A landscape with many valleys, sampled at points; each row gives a point and its height.
A ball rolls from a point to the lowest of its 2 nearest points, and stops where none of them is lower. Distance is the straight distance between rows; heights are no part of it.
dip height 80.8: [ 12 -15  14  28  -7  35   2 -17 -25  20  40 -18  10 -31   6 -49  20  -4
  43  39  37  40]
feriv height 66.1: [ 18 -82  39  20 -27  68  12  -3  35  -4  34 -29 -15 -33  37  24  52  34
 -49  12   6   8]
pur height 42.6: [ 29  -8  -6 -12 -18  -8 -23  13   5  31 -81 -18  -5  16  15  34  12 -21
  59  17  19  -9]
lepe height 57.3: [ 21 -41  -2 -36 -29   5   2  48 -42 -80  30  47 -29  -1 -37  36  41 -21
 -72  -4 -58   1]
kuvo height 73.3: [ 12  29 -46  29  30   2  57 -47 -46  35  -1 -30   7  19  -1 -29 -86  -6
  48 -13   8 -37]
fipe height 13.9: [  1  38 -63 -43  23 -48  49  -3 -19 -21  70  57 -14  58 -44 -41 -30   3
 -31 -45 -64 -11]
Lan height 59.0: [-71  50  -1  48   9  40  -1  47 -32  96 -33 -37  85 -12 -20   2 -18  24
  27 -32  17  -5]
letoz height 28.2: [  5 -22   4 -34  -8  32   0   0  16  10  18  72 -21 -30   1  27  55  44
 -75  15 -28  18]
zar height 53.6: [ 59 -97  91 -35 -41  14 -21  59  12 -65 -22  34 -28 -31  -7  26  61  37
 -55  19   8 -17]
Defeb height 48.0: [ -3  14  61  32 -28  19 -31  -5  24 -26 -26  -6  -1 -24  19   7  30  11
  -9  37  41  53]
Nug height 53.1: [-43  39  21 -27  -4 -54  -1   5  27  -4 -27   6  32  25   5 -31   3  24
  39 -37 -35  10]
tife height 34.8: [ 10 -59   2 -49  -4 -15 -15  -5   9 -34 -22   3 -51   4   7  52  56  15
 -35 -18 -14 -22]
kudot height 58.1: [-45  78 -11  -8  10 -69 -29  20  16   2 -12 -16  37  55 -52 -44 -18 -11
  53 -56 -41 -13]
gedep height 71.7: [ 12  61 -26  10 -12  15  17 -34 -24  22  23  18  30  30  11  28  -9  36
  50  23   9  15]
defis height 65.4: [ 22 -98  67  21 -47  87  -8  33  36  11  15 -44  18 -45  77 -32  15  35
 -47  37  36  18]
namu height 52.2: [-48  -9  42   9  20  -6 -55  41  21  29 -68 -49  32 -41 -17 -23   8  -4
  29 -25  30  -3]
gomol height 28.3: [ 21 -41  55   1 -27  30 -12  -6  27  15  15   7  50 -17  62 -22  50  55
  15  11  14  36]
tak height 62.6: [-37  66 -24  -5  32 -96   1 -15 -26 -29  11 -10  12  18 -27 -47 -62 -13
  44 -21 -25 -23]
Darit height 44.5: [ -7 -30  62  -1 -22  -8 -31  30  69   6 -51 -16  34  -9  22  15  33  31
  -8   1   1   2]
Dok height 24.4: [ 16 -13  51 -12 -15  21  10   8  22  12   9  41  27 -26  46  25  16  55
 -36  32 -13  28]
luvi height 31.3: [ 11   5 -30 -64   6 -17   1   9 -26 -13  29  69 -20 -19 -10  11  17  30
 -63  36 -32  -6]
tava height 26.4: [ -9 -24 -26 -63  13 -75 -21  34  28 -46 -19  20 -34  48 -30  12  27  -9
  -5   1 -17 -24]
tus height 31.1: [  3 -75 -17 -77  10 -56 -20  41 -26 -61   3  24 -66   7 -33  32  37  -5
 -47   5 -30 -46]
tego height 31.8: [ 37 -56  39 -13 -40  16  -4  -6  -3 -27 -11  15  16 -15   9 -35  55  12
  28   9 -21  34]
felu height 62.9: [-17 -20  19  41 -20  60   8 -15  35  55  15 -53  40   2  38   4  24   5
  -1   9   8  14]
luv height 63.1: [-27  31  12  12  23 -15   5 -43   7 -16 -10 -39   7 -10  -1 -14   4  15
  42   3  23  11]
dosup height 44.4: [ 11  36 -38 -37  -6 -12 -11 -15   6 -29 -16  31 -50  36   9  39  11  24
 -12   6 -10   0]
pomi height 61.2: [-42  26  47  15 -21  15   7 -11 -10  -3 -26 -37  63  -7  21  -8  -8  23
  34   8  11   3]
poki height 58.8: [ 13 -62  31 -28  -5  22 -21  51 -38 -64  31  55 -65 -54 -49  22  86   7
 -77  -6 -23 -33]
Gike height 58.9: [-57  33  29  20  -6 -13  13  23 -33  15 -46 -42  85  21  -8   4 -23  31
  65 -13 -19 -26]
sizak height 42.5: [ 14  44 -86 -18  52 -59  -7 -19  38  24   2  57 -55  29  -1 -11 -57  -8
 -25 -35 -25 -22]
tetoz height 33.0: [-12  18  20 -26 -29 -41 -25  26  25 -52  -6  39  19  43  15  13  -2   6
 -57   6 -31  11]
lalod height 78.5: [-25  77  18  44 -52  40  32 -52 -48  31  27 -29  72  12  -1 -21 -29   4
  52   6  44  13]
Pel height 52.1: [ 56 -81  98  -2 -39  20 -19  61  60 -37 -19  -6  -9 -34  15  13  23   8
 -61  36  27  16]
kodog height 50.7: [ 11   1  38 -11 -41  17 -23  -2   4 -46 -50  25 -26 -27   4  32  18 -16
 -56  20  12  33]
sif height 83.5: [ -7 -20 -15  12  33  12   2 -25  15  45  32 -21  -8  -8   4  37 -30 -61
 -20  28 -10  -3]
giv height 55.5: [ 32 -70  50 -34 -48 -16   0  46 -38 -84 -13  47 -15 -14   4   6  32   5
 -38   6 -25   8]
Kivud height 61.5: [-34   7 -12  35 -22  63   7  13  12 100  -5 -29  79  -7  18 -11  -7  -1
  12 -17   5   5]
Toger height 77.3: [-27  81 -19  57 -12  38  42 -24 -44  59  -5 -38  46  12   6   9 -59  -2
  38  23  65 -18]
vokur height 50.4: [ 30 -55  74  22 -32  39 -59  39  35 -36 -34 -13 -24 -32  25  22  48 -18
  -9  32  46  36]
Natob height 27.7: [-14   5 -28   6  50 -19  21 -28   1  47   1  -6  14 -28  12 -38 -41 -13
  -1 -30  -4   8]
Teza height 56.0: [-52   1   7  39  38  28 -29  59  -2  98 -49 -60  53 -36 -28 -21 -32  -1
  27  -9  36   0]
fimuv height 34.6: [ 78 -77  31 -28 -27  36 -20  30   6 -10  12   7  -1 -12  -4  16  55 -14
  15  28   0   9]
sele height 54.6: [-41  24 -10  42  50 -37   7  26 -21  29 -38 -64  45  19 -23 -26 -41 -13
  69 -41  -2 -16]
lanor height 61.3: [ -2 -15 -21  -2  38  15  22 -11 -30 -41  68  36 -50 -21 -27  18  51  -6
 -32   5 -11   2]
Seze height 64.0: [  5   6 -14  24  55 -26  30 -56 -12 -21  52 -47 -20  23 -32 -16 -12 -21
  53   4  21  -5]
zet height 69.2: [  6  78 -64   8  15  -9  23 -52   4  11  22  38  -9  40  -1   0 -44  -1
  20  -6  -6  -1]
fesa height 19.9: [ 34  29 -80 -32  40 -72  39 -20 -39 -24  45  65 -54  50 -52 -47 -77  -8
  -7 -23 -45 -34]
gebon height 39.3: [ 12  24  15 -11 -52 -19 -43  37  66   7 -58  23  19  20  26  28  28  16
 -26   4 -26  17]
leku height 80.0: [ -7   7 -11  26  -2  39  41 -48 -39  18  56 -54  36 -19 -13 -71 -15   7
  74  -7  26  15]
fono height 64.3: [ -2 -43  71  46 -34  74   1  31  41  18 -21 -47  52 -14  67   3   2  16
 -22   4  26  12]
Fipil height 37.6: [ 53 -46  -8  -9 -41  28 -27  11  -8  13 -42 -17  -7 -17  21  23  20 -42
  21  28  11  20]
Veg height 28.1: [-11  43  14   6 -42 -15  17   6   9   0   1  32  62  38  15  20 -20   6
 -19  -4 -45  20]
por height 74.8: [ -6 -17 -33  25   9  24  46 -41 -55  20 -14 -65  22  -4  35 -26 -48 -28
  39   2  31 -19]
Teba height 66.9: [ -5  41 -35  34  57 -50   4  -8 -19 -16 -30  -6 -21  44 -31 -25 -81 -37
  37 -30   2 -26]
derop height 75.9: [-14  16  -8  53 -27  62  34  -5 -40  24 -10 -59  37   2  46   7 -48 -17
  -2  37  51   2]
Kepe height 23.0: [-13  39  12  -8  -5 -14  38 -35 -34  22  16  20  39 -14  17 -19 -38  18
 -21  -9 -10  21]
kuz height 17.7: [-28  12 -37 -27 -19 -34  50 -24 -44 -44  65  33 -12  13 -34  -6 -20 -27
 -52 -32 -59 -13]
kal height 60.1: [ 15 -43  12 -23   4  36 -25   5  -5 -22  46  31 -77 -64 -31  21  74 -10
 -50  15  17   7]
letik height 82.7: [-21  21  -9  69  34  15   4 -11  19  38  21 -35  12  -2  -6   0 -37 -68
  14  22  31  16]
kos height 21.3: [-34  -7 -30 -45  23 -72  12 -11 -12 -55  22  14 -23  23  -7   4  -8 -14
 -39  -9 -36 -14]
nunum height 35.5: [ 18  17 -94 -52  11 -31   4  16 -32 -45  31  78 -82  25 -24  25  -4  15
 -56  15 -35  -8]
rud height 79.4: [  5  45 -13  28 -41  15  61 -67 -71   9  68 -20  34   2 -36 -47 -40  -2
  57 -15   8  -6]
Zav height 40.2: [ 42  27 -74 -23  34 -23   6 -21 -26 -50  27  42 -72  35 -25  20  -3 -15
   2  -3 -16 -23]
vena height 84.1: [ 45 -33 -23 -28   8  25  -2  -3  11  47  18  13 -40 -33  15  46   8 -25
 -40  34   4   2]
domet height 39.1: [ 20  -1  12 -15 -14  12 -22 -10  47 -19 -34   9 -42   7  38  65  46  25
  15  11  15 -15]
Vafub height 48.2: [-24  13  37  -7   8 -14 -47  18  45  37 -44  -3  55 -16   8 -26  25  13
  17 -24 -13  10]
tofo height 65.9: [ -7  52 -34  14  48 -26 -21 -34  37  -1  -4  17 -38  12 -13 -27   2  -6
  20  -9  21   9]
Padol height 81.6: [-31  27  24  62  -1  16 -13   4 -20  16  31 -45  42   1   0 -42 -15 -26
  44  35  63  31]
Nurut height 70.8: [ -3  43 -29  60  50 -18  39 -55  -6  -2  22 -18 -32  25 -37 -53 -90  -8
  64 -64   2 -30]
panev height 62.4: [-14 -12 -38   2  42   4  40 -40 -21 -36  58 -15 -28  22 -12  23  22   4
  22  -5 -29 -16]
dup height 48.8: [  4   4 -17  30  42   9 -10  12   2  34 -56 -51   4   0  -7   4 -13 -32
  75  -9  33 -17]
kif height 54.2: [ 12 -17  23 -36 -46 -18 -73  43  36 -42 -50  17 -65 -10   0  61  37 -27
 -62  -2   7   2]
Duni height 37.2: [ 24  -4 -76 -32  46 -15 -26  -5  72  37  -9  49 -77  -1 -11  -4 -20 -19
 -35 -41 -16 -28]
fesi height 32.5: [ 10 -16 -34 -16  52 -29  -9 -12  36  66 -23   4 -39 -20  19  -4 -20 -15
  -6 -28   0 -26]

Where does a ball stop that starts at each point below?
vena => Dok
panev => Defeb
dip => Kepe
defis => Kepe
luv => Dok
dosup => fipe
kif => fipe
kuvo => Kepe
namu => Kepe
